A landscape with many valleys, sampled at points; each row gives a point and its height.
From any point a ball rolls to the lowest of the 2 points nearest to it. It stops when none of these is lower. Distance is the straight distance between rows; heights are no part of it.
Zefig height 412: [  2 -11  10  43  12  23  26 -10   8  -6  -2 -11   4  -6   3   8  31 -32
   0   8 -31  12 -44 -31  14   0  11   5  26  -2  -1  23  -8   8  -2 -22
 -36]
Rok height 632: [ 35 -22 -21  43  21 -13  10  -6 -23 -25  15 -23   4 -19 -14  30  38  -4
  -3  -6 -14  11 -10  16 -10  25   4  -6  17 -11 -14  19  -5   8  39  16
 -34]
tud height 476: [-16  29   0   7  21   7  38  -4  -1  -1 -27  10  17  -9  -6 -13 -11   4
 -16 -38 -21  14 -20 -49 -13  -9   5 -10  12  -6  -5  10 -30  17 -34 -25
  19]
pag height 538: [-33  13 -11 -10   3 -36  19  -8  25  11 -27  -9  19  42  13  16 -20 -28
 -20   7  28 -19  14  19  15 -16  29   6   2   3   8  11  49  27  -6 -24
 -17]
Bimoz height 683: [  5   4  -3 -34   8 -18  -4  14  -2 -17   9  -3  21  -2   2  -4 -19   7
  -8   8  -8 -28   0   2  16 -31 -26   1 -75  -7  15  -8  -2  13  14   5
  -4]
poto height 416: [-10  17  13 -22   2  -4  -4 -12 -23  30  -6  -3 -22  -1 -18   6  16   9
 -20 -30  12   5  13  23  -1 -37 -11  12 -15 -14  -8  -4 -20  -4 -18  -2
 -15]
tepu height 452: [ 15  20   9  -2  19 -18   7 -27 -16  27   2  -8 -10 -14 -29  11  47 -12
 -21 -24   8   2  16  19   3 -28   6  33   1  -7  -6  12 -17 -21 -20  -3
 -10]
bilum height 670: [ 32 -29   6  15 -21  23  21   8   2 -14  36 -17  14  17 -23   9  24 -25
   1   3 -29   4 -23 -12   8  46   0   1  -3  -5  -4  -3  -7  -8   9  28
 -28]
peza height 361: [-19   4  48 -16 -11  22   3 -15  -4   4 -28   2 -14   6  -3  -9  24 -15
   2   7  15 -13 -27   1 -15 -16   8 -22   4  -6 -15  11  28  36 -14 -21
 -13]
Tozuz height 298: [ -7  -7   9 -18   6 -20 -31   1  31  21 -24 -16 -18  -5   7  -2  -7 -12
   6  19  31 -44  24   2 -14 -18  13  -3  11 -11  -2   6  39  14 -12   0
   6]
zib height 323: [ 19  20   7  -6  34  20  16  -7 -10  23  19 -16 -52  23 -32  15   6  18
 -16  -7  13  22   5  21  -2  23 -22 -13  -4   0   5   3 -13 -19 -17   5
   1]
Zikir height 373: [ 10  22  -1 -23  25 -15  20  -9 -16  22  11  -4 -23  26 -27  18   7   6
 -18 -13  23   9  16  25  20  -6 -21   1 -35   4   5  -6 -20  -2  -2  10
 -13]
ragif height 439: [  2  -6  13  26  23   9  17  -1   3   6  -5  -8 -20  -7   0 -14   4   4
 -20  15   0   0 -46 -19  36 -14  -3   5  10   6   3  10   6  14  -8  -9
 -31]
ral height 207: [ 16  -8 -20   9 -40   1  -7   2  11 -17  32  -6  30  12  -7  29   8 -18
  13  18 -25  13  26  10  -3  43   1   9  -1  10  25   5   2 -17  25  -4
  20]
timo height 151: [  5  15  30  -6   6  -1   0 -16  14  22  -3  -7 -29 -14  -3 -18  26 -14
  20   4  21  -6   9 -15  -4 -32  21  21  39  -5 -15  13   5  -4 -43  -2
   3]
rim height 396: [ 28 -14  21  -5  -4  15 -10  14  -5  40   3  -7 -39  29  -8 -24  -5   6
  -6  13  -9 -18 -13   6  10 -12 -29 -26  10  15 -54 -11  37   6 -13  -7
  -1]
duz height 74: [ 10  -1  41 -19 -22  14  15  -7   2  14  11   2 -16  23   2 -15  29 -11
  37  -2  21   5  15 -17  -7  -7  10  15  16   2 -17  12  -1   0 -43   1
   3]
Deri height 475: [ 33 -24   4  16  -4  34  24  16  -7   7  33 -30   4 -14 -10   9  15 -17
  13 -29 -48  19  -9 -36   0  34 -20  15  12  -4  12   3 -39  -5 -30  -8
  -1]
dag height 267: [ -3 -12 -11   7  14  -8   3  37 -12  -1 -37   0  23  -4  40 -10 -64  18
 -18 -30 -32 -16 -21 -35   4  -4 -11 -13 -22 -13  10 -19 -12  12  -6 -30
   5]
nur height 273: [-28 -13 -11  21  -2 -11 -13 -10  10 -15 -20  16   8 -36  26 -19 -16   9
  11   5  31   2   7   2  -8 -16  24  14  42  -8   7  -6   4  -5   8  12
   0]
Vuz height 612: [ 29   8  19 -13  27  -3 -13  -3   4  12  24 -26 -27  -8 -38  12   9  -6
 -35  14   8 -18  -7   9   1  -2 -15  -8 -13 -22  -1   7 -14 -23  14  26
 -20]
guda height 311: [ 11 -19   7   9  -2  23  -9  30  -6  34 -12 -10 -14   3  25  -2 -54  28
 -12 -28 -32   0 -18 -32  18 -13 -26 -16   3  -2   4 -15 -11  18 -24 -33
   3]
Fid height 462: [-40  15   4 -18 -32 -18 -13  -7  28 -20  -2  31   8  -4  15 -37   9  -4
  26  29  16 -13   5   7  -4  -3  34  23 -10  -1   0   7  15 -31  20  14
  33]
rerak height 707: [ 27 -20  -4  12  -4 -10   9   9 -12  15  11  -3   6  -7 -16 -15  -7   2
 -20 -10 -16 -11 -10  -5  27 -21 -14  17   1   3 -23 -24  -9 -12  -1  18
 -37]
zateg height 313: [ 11  16  -2   4  15 -11  -3 -33   0  14  -9  -5 -20 -14 -13  -3  35  -5
   2  27 -11  -7   7   5  -1  15   4 -13  16  -2 -23  28  24   7 -19 -25
  18]
Nubo height 485: [ -8   4   4   7   2 -13  -7 -20 -27  13   4  -7 -20  14 -12  35  28  -1
  -7  -7  25  26  -6  61   4 -38  11   0  17   5 -11  -6  -2  -8  36  15
 -36]
tup height 501: [-20  27   3  21  22  17  25 -23 -13   6 -34  12  -1 -11  -6  -7   9   4
 -38 -24  -1  27 -26  -7   4   3   8  -5  19  -3  16  12 -18  14 -22 -23
   0]
Votam height 698: [-28  18 -16 -23  10 -17  -9 -11 -15 -25   5  19  24 -14   9 -13  -8  19
  -6  17   0   1  -6  10  15 -13   1   5 -45   1  22  -8  -8   0  16  -4
  13]
Gid height 178: [ -9  -9   0   2   6   7 -13   9 -14  -5 -29  -4   9 -20  18  -8 -29  16
 -18 -24   3   2 -25 -18 -20 -19  -6 -24   6 -35  -2 -13 -17  25  15   6
 -32]
mut height 450: [ -2   9   2  15  11  27  15   2   0   7 -14   2   7 -29  10  -4 -14  -2
   6 -21 -17  26  -2 -45 -18 -10   5  -1  42  -8  -3   8 -41   2 -25 -20
  15]
fuz height 296: [-30 -11 -12 -23  -3  -2  -5  14 -28 -23 -11  18  10 -12  35  12 -26  36
  18 -12  22  27  12  21   2 -40  -2   4 -16  -3  13 -17 -17  31  22   8
  -3]
Saze height 314: [-34   2 -13  14   5 -25   4 -16 -15 -15 -25  17   7 -42  16 -47  10  14
   7   6   0 -12 -14  -8   3 -20  23  21   9  -5 -10   2  10   8 -12  10
  -7]
pubo height 167: [ -8  15 -15 -10   1   2 -20  -5   7 -19   0   5   8   1   5  27 -13  11
  12  22   6  14  14  12 -21   7 -10 -39   6   0  13   8   4   4  37   1
  18]
bize height 271: [ 12   7  16  17  28  32   2  -7   2  22  30 -27 -35 -13 -27   9   8  19
 -29   9  -1  17 -23   0  -9  27 -17 -16   4  -1  19  11 -26 -20 -17  -6
  13]
seg height 517: [ -2  -6  14  -1 -14  -8 -24 -25 -31  -5   6   0 -16   2   8  21  35  18
  21   2  36  19   6  57 -17 -14   8 -11  16  13 -24  -7  16   7  33  15
 -17]
Pep height 435: [ 17 -13   0  -9   4  -9 -21 -13 -15  25   4   1 -17  14 -14 -13  13   9
  12  26   5 -15  -3  34  12 -21 -15 -19   4  16 -51 -20  33  -6  21  17
 -20]
Guko height 388: [-42  19  -1 -24  27 -32  20  27   9  -1 -34   1 -11   0   4  -7 -10  -7
 -28 -37 -19 -15  23 -21 -14 -13  27  14 -29 -24  -1   2   5  -3 -35 -30
  34]
Kelu height 599: [  9  10 -10 -16 -42 -28  -8  14   7  -6   7  14  17  27  -5  10   4  -5
  10 -26   5   3  43  18 -38   0  25  14   7 -10 -19  -5  -8 -24  24  30
  31]
diti height 494: [-20  11  -5 -30 -11 -36   8  21  29 -20   2  17   4  12   1 -23  -7  -7
  21  16  11 -18  21  -1 -24  30  31  15 -13  -8   1  -1  10 -35  14  20
  48]
dok height 206: [-31   3 -17  19 -41  -1  18   6  -6 -20   2  30  48  32  26  18  -8  -4
   4  -8  -6  30   2  16  14 -14  22  25 -28  19  13  -8  -3  -1  18 -24
   0]
bub height 138: [ 28 -13  35  -9 -17  42 -31   4   6  12  19   0 -22   1 -10  -6  -1   9
  12  15 -16   5  -8   1 -28  21 -21 -42  25  -4 -16  -4  -9 -17  10  16
  15]
nalo height 522: [-11 -33  -2   0 -28  39   0  44  -9 -10   1  10  16 -25  17 -19 -25   9
  32 -22 -36   2 -11 -31 -35  41  -5  -5  -3  -2   4 -23 -14  15 -12 -18
  25]
Nuz height 223: [ -2  -6 -18  22  11  -9  14  25 -18   6 -29  -5  19   5   3 -10 -37  12
 -25 -45 -11  -8 -11 -18  -3  -5 -13 -10  -4 -22  -8 -18  -7  20  -1   2
 -20]
Lami height 312: [ -1  -6 -14  -6  14   5  -1  27   0 -11   2  -3   1 -10  11 -19 -44  32
 -20   0 -23 -17  -2 -16   1  28 -10  -5 -53   4  26 -14  -2  -1 -13 -16
  35]
saka height 355: [ 28 -28  27   4 -12  32 -12  31   7  39   9 -20 -41  14  -1   5 -25  16
  -3 -12 -15 -14 -15 -12  10  -3 -35 -15   3   7 -12 -14  10  10 -16 -14
   6]
Falaz height 366: [  8  39   6 -14  29  -8  33 -25   3  14  -4 -10  -9  22 -23  -2  34 -17
 -11   2 -11   4   9 -16  19 -10  -4  -7  -1  12 -25  19   7  17 -33 -33
  17]
paka height 415: [ 16   5 -12 -23   7   0   1  -3 -10  26   6   1  -9  36  -5  33  -5   8
   0  12  -4   9  11  39  38 -22 -30 -14 -37  13  -8  -8   0  10  -2 -16
 -13]
Zozi height 280: [ 30 -17   2  -1  19  20   4  -4   3  -3  25 -18 -29  -5  -7  23  16   6
  32  31  19  11  11   8   4  36 -11  -4  12  10  13  14  11  -5   6   5
  -3]
Togu height 560: [ 30   6 -17 -13   6 -35  -4  -5  -2  -7  12  -5   8  -7 -28 -21   4   4
   2   3   2 -20  16   5  -1   1 -10  11  -7   0 -17   1  -3 -13  18  33
   8]
gar height 60: [ 17 -36  11  10 -24  43 -45  13  -2   7   5   4  -9 -15  18   6 -13  12
  14  -7 -13  -4   1   3 -24  20 -14 -29  28   1  -7 -17   9  -9  22   7
  -3]
Sevug height 653: [ 44 -14 -18  13  10   6  24  12  -9 -17  27 -19   8  11 -24  24   6 -16
  -1  -5 -18  11  -5   0 -10  46 -10 -14  18  -8  -1   2  -7  -3  26  34
 -25]
Fef height 276: [ -3 -11   4  16 -48  29 -32   4  23  -8  31  -3  16 -13   6  14   6  -7
  10  18 -23  12   3 -11 -25  32   9   4   7   2  27   5  -6 -30  13  -7
  19]
zok height 106: [ 21   5  -8   2 -30   3 -13  -4  28  18  36 -11   5  29 -23  12 -18 -21
  -5  17  -8  -2  12  -9  12  34 -16   9   2   9  26  -1  -8 -38  -3  12
  22]
gati height 760: [-29  -8   5   0 -15  24 -30  18 -12  -3   6   4 -13 -23  -1  -9   0  20
 -21 -48  12   6   5  14 -50  46   9   4 -35 -27  44  -9 -23 -24  -9  11
   8]
vef height 327: [ 42 -20  -1   0   7   5  -3  15   5  17  19 -18 -28  19  -9  33  -1  -9
  24  26  -8   6   9   3  22  10 -18  -5  32   7 -13  -2   4  -8  10  15
 -13]
Fakif height 486: [  0 -11   0  12 -15 -20  32   4  13 -18 -16   2  45  44  27   3 -23 -46
  15   4 -16 -30   4 -20  25 -27  15  19   1   8   2   1  28  17 -21 -13
 -28]
disek height 633: [ 21  22   3 -13  48 -13   4  -2   9  -1   8 -27  -9   9 -31   4  -7 -18
 -29  23   6 -13 -22  -8  13 -25 -20 -25   1 -21  -8   4  -7  -1  24  40
 -19]
Naka height 230: [ -7  -5  15   7  17  10  -8  -9   6  38 -25  -8 -35 -18  11   7  12   9
  -2  -9  18   4   2  -3  -5   4  15   3  35  -7  12  11   9  12 -40 -33
   6]
penu height 284: [-11  -8   8 -10   5   8   3   9  15  18 -14  -5 -24   4   9  -1 -18   9
  -5   6  28 -11  -2 -12   9  15   3  -5 -10   7  26  11  23  17 -30 -30
   7]
fufeb height 309: [  0  -1 -27  20   8  -7   1 -17  -1 -15  23   0   8 -14  -3 -24  11   8
 -19  38   7  -9 -19 -10  31  42  -8   6 -29  18  23   1  13  -6   8  -6
  -7]
tiven height 144: [ -7  22  21 -35  -3  22  18 -11  -4   1  10   8  -8  10  -2 -19   7   5
  27  -3  21  20  11 -18 -16   8   1   2  -2   0   5   8 -12  -1 -28  -6
  31]
Fotul height 455: [-17  -4  -2  -4 -10 -22  20  16  21   2 -18  12  19  27  15 -27 -23 -17
   6  -7   2 -26  10 -20  12 -21  24  19  -9  -1 -17 -10  22  -1 -31 -11
   7]
fofo height 376: [ 25 -16  19  28   2  22  20   8  15   6   9  -6 -11   5   0  -7   8 -34
  25  16 -25  -2 -17 -32  23  -9  -2  12  48   0 -13   6  -5  -7 -22   7
 -10]
zuvu height 310: [-16  13  -3   8   1 -15   9 -11  16   0   3   4   4 -11   0 -20   6  -1
  -4  29 -28  -4  -3 -28  25  -8  12  13 -19  16   3  16   3  -4 -28 -37
  34]
zedu height 411: [ 26  15  -6  -8  11  -6  33  -1   3   3  11  -4  15  25 -15  10  11 -11
  13  -3 -38   9  27 -24  20  -5 -11  11 -14  28 -16  13 -13   7 -37 -32
  27]
muv height 257: [-19  -4 -21  15 -29  -3   3  17 -22 -28  12  12  22  16  38  34 -15  22
  11 -21   7  49   7  28   6 -18  10  12 -12  23  19 -25 -25  15  31  -6
   4]
Sizo height 199: [ 15   8  25  13  -6  33  -3  -9  26  22  36  -8 -10  20 -22   3   9 -16
 -16  33  -6   9 -26  -8  17  21 -10  -4   9  10  18   9 -10 -32  -1   4
   0]
gufo height 260: [ -2  23   9   4   7  16   3 -24  -5   2   9   4 -16  -9  -8 -12  20  21
  -6  29 -25  10 -23 -13  12   8 -19 -22 -16  20 -10  13  11  17 -15 -40
  25]
Fufir height 350: [-25  13 -18 -19  36 -25  28  36   7  -7 -21   1  -4   4   8 -11 -37  14
 -18 -17 -15 -17  16 -19  -9  21   4   4 -40  -5  18  -4   7  -6 -31 -28
  39]
vub height 431: [-21  15  -6   3  -7 -33   5 -11  17 -10   4  16   7 -12  -2  -1  35 -22
  11  -5  22  -1  28  19   2 -16  47  58  12   5  14  13 -15 -44  -3   3
  33]
Kikid height 201: [ -7  28   4 -13   2  12  28 -25 -21 -16   9  22   9   5  -9 -17  31   6
  15  15  13  33  -1   8   8   2  -2  -9  -5  17  -2   7 -17  -1 -12  -8
   7]
zutez height 209: [  7 -11 -37  29 -12 -21  -8 -17 -18 -15  12  11  19   4   6  21   8  19
  -4  14   2  14   3  33  10  17  -6   4  -4  22  -2 -15  10 -11  39   1
  -3]
pir height 353: [  9 -26   2 -19 -24 -11 -46  16  27  16  -5  -5 -22  -5  14   3 -10  -5
  24  27   1 -41  22   4   0  -9  -5   7 -11  10 -13  -3  31  -3  -5 -13
  21]
nuse height 336: [ 21  12  18  15  13  18  34   5  23   2   6 -10  -3  18  -3 -21 -15 -19
  12   8  16   3  -7 -39  -5  19   0  -3  54  -7   3   7  -4  -8 -23  26
   4]
gik height 374: [ 29 -10 -24   3  10   3  -7   2  -2   5  21  -3   5   4   4  32 -23   9
  14  17 -23  14  17   2  36   4 -30  -4  20  15   8 -19 -17  -8  19  12
   4]
Leso height 444: [ 30  -5  -1   8   7  17  32   7  -9   9  11  -8   2  18 -11  18   0  -2
  11 -14 -32  15   6 -14   9  18 -14  -6   5   5 -13   5 -13  10 -29 -23
   4]
zodep height 343: [  2   1 -22   4  13 -11  -2   4   2 -10   7   0   4  -5   5 -34 -30  28
 -33  25   6 -22 -20  -5  24  29 -20  -6 -43  20  32  -9  19  -3  -3  -6
   9]
zot height 226: [-12 -19   3  11  -3   8 -22  17  -8   4 -22   3   2 -36  26  -5 -27  27
   6 -22  26  11   9 -13 -24  -8   3  -6  36 -22  -2 -11 -18  -9  10  21
 -13]
Deg height 453: [-26  14  20 -11  -2  11  -1 -28 -26  18  -5   0 -23   6 -10  38  28  -2
 -19 -21  24  34  -6  54  17 -29   4   7  -4  -5  20  -7  -8   5   2   0
 -35]
lozi height 588: [ 17   4  -7  24  52 -14  29  -8   0 -13  -2 -23  -6 -23 -31  -3  33 -19
 -24  -5 -28 -20 -22 -28  14 -26  -5   8  -2  -6  -9  25 -15  12  -8   3
 -31]
Voro height 302: [  6  15 -28 -16  17 -22  -2  22  14   7  -1  -6   2   8 -13  28 -26   7
  -3   4 -22   1  37  10  -3  19  -7  -7 -12   1  11  -1  -9 -20   5  -9
  45]
Depi height 126: [-14   0  17   0  32  22   6  -3 -41  -7 -18   2 -12 -12   6 -15   0  13
  -5  -4  21  17 -32  -1  -4 -11 -11 -27  12 -16  -7  -8  -3  22  15  25
 -31]
sonap height 572: [ 14  -8  10 -14 -40   1 -16   8  15 -18  18  -2  11   8  -1  20   2 -14
  35  -8  17   6  32  10 -47  21  15   5  11  -9   1   7  -2 -10  23  27
  26]
luk height 177: [-11 -11  -8  -9 -26   7 -46  15   1  12 -21  13  -7  19  20  12 -30   8
  -5 -18  30  -4  19  21 -26   0   0 -28  10  -1  -1  -9  19  17  28  10
   1]
bulin height 346: [-28   3   7  13  -4   1   8 -13  -3  -2 -24  25  15 -19  32 -23   0  -1
  10  15  -4   2 -15  -4  31 -48  12  20   7  11 -14 -10   7  18 -17 -16
 -18]
fevu height 745: [-39  -1   4 -16 -15  -2 -20  21 -21  -8 -31  15 -16 -17  -1  -8   6  21
 -19 -54  23  -7   9  30 -51  17  16   3 -38 -27  10 -14   5  -6   8   7
   9]
Voveg height 227: [ -8 -23   9   8  15  31 -15  -5  -3 -20  18  -3 -12 -20  18  20  14  16
  18  28  32  28 -11   9 -10  43   6 -24  26   4  36  14   9   9  26  10
 -18]
zez height 723: [ 36 -23 -25  20 -18 -22   8  13 -14  -5   5   3  32  -8 -10 -28 -15   1
  -8 -18 -33 -16 -14 -11  10  11 -10  10  12  -2 -35 -29   1   9   8  34
 -20]
Kefaz height 587: [ 40  -2 -11 -10   7 -11  -7  -3  -9   1  30 -15  -1 -11 -37  12   7   6
 -21 -17   6  -1   4   9 -10  15 -12   8 -21 -16  16  -6 -28 -25   6  39
 -14]
rolo height 473: [  8  19   2   4  -6 -26  -6 -28  11  17   4  -3   1   5 -26   8  27 -20
   1  -8  18 -10  28  22   5 -17  23  34   7   7  -4  13  -9 -33  -8   0
  12]
kefev height 715: [-25  17 -11 -22 -12  -5 -19   3 -15   6  -7  28  10  23  16   6 -22  29
 -10  -4 -20   4  12  31   6  -3 -15 -16 -55   4  13 -14  -3  -3  13 -12
  19]
genan height 243: [-26  -5   2 -15  -6 -20 -34   9  17   4 -39   5 -11  -4  12  -6 -12   3
  -7   6  49 -24  15  29 -26   6  21  -7  16 -10   4   2  44  11  21   5
   3]
vaf height 689: [ 27 -37  13  17 -35  27  -9  13 -11  15  28   1   1  19 -10  -2  -6 -12
  -9   7 -21  -1 -20   3  26   7 -16   5 -11  17  -6 -25   0 -12   4  24
 -32]
Zos height 326: [ -9   1  28 -19  -7  30  -9   8   8  11 -29  -6 -28   7   1  -8  -7   5
  -5  -8  13 -18  -9 -14 -30  19 -15 -47 -11   5  -4  16  29  35 -19 -29
  11]
Bom height 625: [  2   3 -12 -12 -29 -12  -1  12 -14   7  -4  18  18  16  -3   4  -7  10
   3 -34  -4   7  22   9 -26   9   5  -2 -16  -9 -20 -11  -3  -7   2   9
   9]
nivo height 135: [ -2 -24   7 -11 -13  35 -52  25  -1  10 -15   4 -24  -9  10   1 -37  26
  -6 -17   8  -6   6  15 -22  -1 -38 -38  -6   9   2 -16   3   1  13   5
   4]
rigiz height 513: [-32  -4 -21  21  -3 -26  20  -7  37 -12 -29   5  33  22  33   3 -15 -29
   0  20  11 -19  -6   9  20 -20  39  17  10  15   1  11  43  28  -2 -19
 -24]
Puzap height 568: [-10  17  -5  10  24 -18   9 -28  21 -25 -12 -13  22 -26 -16  13  24 -29
 -24   9 -28 -16 -13 -16  12 -23   4   9 -17 -10  14  33 -13  21   6 -15
 -17]
vit height 671: [ 15   0   1 -39   4 -14  15  19   6 -24   8 -16  22  23  -2   1 -25 -11
   3 -10  -5 -29   7 -19   8 -19 -20  -2 -38 -18  -4  -9  -3  23   3  20
 -16]
Kulez height 292: [ 24  -1  -6  13  15   8  11  -9   7   9   5   9 -19  15  -4 -28  -9   0
  23  24  32   0  -6  -5   9  19   1  -5  47  13 -15  -7   8 -15   1  32
  -8]
gan height 527: [-33  15  -1  30   5   5   0 -34 -14 -19 -13  11  18 -38   2  -5  31 -10
 -39  -2   5  19 -29   0   1   2  15  18  15  -6  31   8 -12  -3   1  -6
 -17]
Fidet height 654: [ 17  33   6 -37  29  -8  11  10  20  -8   5 -25   5  14 -17   1 -30 -13
  -8  -8  11 -15   8 -30 -10 -20 -18 -15 -12 -26   5   8  -5   8   0  24
   0]
sifi height 268: [  0  -3 -29  12  18 -25  -4 -21  -6 -25  19  -6   9 -15  -5   8  19   3
  -4  28  25   0   1  19  25  22  -1  13 -22  19  27   4  10  -4  34  19
 -10]
vizub height 741: [ 38 -45 -14  33 -41   1  -4  13 -31  -3  27   7  19  -2 -14  -3   5   7
  -9 -37 -12   1  -7  12   0  51  -7  17  11   6 -16 -26  -2 -11   9  31
 -19]
Lozo height 354: [-23  16   0  11  -3  -6   9  -6   7  -3  -2  14  12 -17   0  -8  18 -16
 -20  -6  -8   1  -3 -18  27 -27  15  42 -13  10  21  10 -25 -19 -27 -19
   7]
vul height 414: [ 28  11 -11  -8  10  -2 -15   4  -7  28   9   9   6  46   6  25 -44  10
  -2  14 -19  11  10  18  37 -14 -42 -14   1  14   6 -24 -15 -14  17   1
   3]
mer height 397: [ 17 -24  10 -20 -30   2 -38  -2   2   5   0  12 -10  -4   0 -30  12   4
  30  19   8 -33   7  29 -12   0  -6 -10  -8  22 -40  -6  36  -3   9   5
   7]
vop height 244: [ 20  20  -1   2  34   8  38 -11 -13  -9  10   4  -4  15 -17 -21  20   1
  16  11  16  18  -8 -10  19  14  -6  -4   9  18  -7   9  -6   1  -7  19
 -10]
nuza height 179: [-14 -18  -7  12  15   6   6  -7 -20 -31   4   2   3 -11  18   3  -4  24
   8  -1  44  22 -14   9 -11  27  -2 -18   9   7  16  -7   2  21  20  19
 -29]
mato height 498: [  6 -31  10  15 -26  43   7  17 -13   2  31 -18  19 -22  -1 -19  -7  -6
  11 -23 -42  18 -31 -41 -12  35  -5  -1   8  -1  13 -15 -34  -4 -20  -4
  -3]
Sarar height 548: [-33  22 -10   6  23 -12   5 -47  -1 -31 -16   0  10 -31  -2  -6  38 -18
  -9  22  -2   2 -20   9   2 -24  13   0  14  -7  10  23   3  21  17   0
 -11]
fot height 543: [ -5 -33 -12   8 -21   4 -13  32  -1 -16 -20   6   8 -21  32 -14 -25  13
  21  -4 -18 -18   1 -18 -12   7   6  -6   2  -1  -9 -10  14  18   2  -9
   9]
zar height 423: [-41  14   9 -14   9 -23  17  17   9   9 -43   7   0  10  14 -21 -11 -17
  -9 -37   9 -20  13 -23  -3 -27  39  26  -2 -16  -6 -12  16   0 -39 -20
  10]
dof height 611: [ 20   8 -16  33  28 -21  22 -26  -5 -20   4 -14  13  -5 -24  16  50 -26
  -4   2 -21  -1 -10   6 -10 -16   8  -7  14 -15 -27  21  -1  13  23  10
 -34]
med height 379: [-34  15 -11  -4  33 -26  19 -18   7  -8 -27  12  12 -13  22   6   3 -15
  13   9   2  -3  13  11  37 -59  23  34   8  17   7   8   2  24 -18 -25
  -8]
babi height 430: [-34  13  30 -10 -46  10 -20 -15  33 -16   6  16  20  -1   5 -12  18 -20
  13  24   9  -9   2 -10 -19  -2  27  10 -10  -8  15  19  10 -16   7   1
  13]
gimo height 417: [ 11  -4  15  19   8  14  -1  -1  -2  32 -21  -7  -7 -11   4  10   0 -15
   8 -16 -20   8  -5 -33  -5 -30   9   2  44 -21 -28   9 -19  11 -20  -7
 -15]
Gepen height 99: [  7   8  -9 -11   3   8 -16   3  -5   7 -12   1   2  22   7  19 -20  13
   6   3   5  11   7  17 -10   0 -22 -42  19 -15 -22  -4   7  20  24  -3
  -2]
famuz height 544: [ 10  -7  11  -2 -20  10 -17 -10  -1 -18  12  -1  -3  -7  14   3  17   2
  35  11  26  13   6  18 -24  -2  11  -6  32  -1 -16   5   9   5  33  30
  -9]
zav height 730: [-49   0  -9 -19 -14  -5 -16  25 -15 -11 -25  26  -2   9  19  20  -7  31
 -12 -29   2  12  16  41 -20   5   2  -1 -51  -6   7 -17   8  11  21 -23
  18]
bur height 128: [-14   0 -17  24 -28 -16   8 -24  -5 -14  -4  15  32  13  16  25  23  -5
  13   6 -11  11   0  23   6 -14  14   9   0  23 -26   2  15  16  19 -20
 -16]
kos height 394: [-14   9  43 -13 -25  22 -19  -8  15   0  -1   6  -5 -18  -9  -2  18 -19
  -3  10  12 -10 -13  -4 -26 -25   3  -4  -7 -24   0  17   7   0   0   5
  -8]
pila height 395: [-30   6  -9   7  -8 -15   0 -30  17 -23  18  11  21 -28  -2 -13  35 -25
  10  12  17  -4   5   4  16 -29  31  50   6  17  29  17 -25 -27   5  16
  -3]
Pagi height 531: [  5  11 -14  -9   6 -40 -12  -4  22   4  -2   0  -8 -15  -8 -39 -10   4
   3  26   8 -37  14  -9  -6  11   7   5  -7  -3 -17   6  16 -26  -3  15
  34]
ramab height 235: [-15  10 -16 -40  -5 -12 -21  25  15 -23  12   2   5  -7  14  22 -24  14
  33  18   0   2  27  11 -31  21  -2 -13 -21   0  19  -5  -1 -15  28   0
  50]

Where does a ball stop that starts at each point below?
babi | duz
fofo | duz
fevu | duz
vul | Depi
rigiz | Lami
nalo | gufo

Write out the way that a ball takes from each point below.
zez | rerak, vaf, bilum, Sevug, Rok, dof, lozi, Puzap, Sarar, gan, tup, tud, mut, gimo, fofo, nuse, Kulez, vop, Kikid, tiven, duz
Pagi | diti, Fid, babi, kos, peza, Zos, penu, Naka, timo, duz
Zefig | fofo, nuse, Kulez, vop, Kikid, tiven, duz
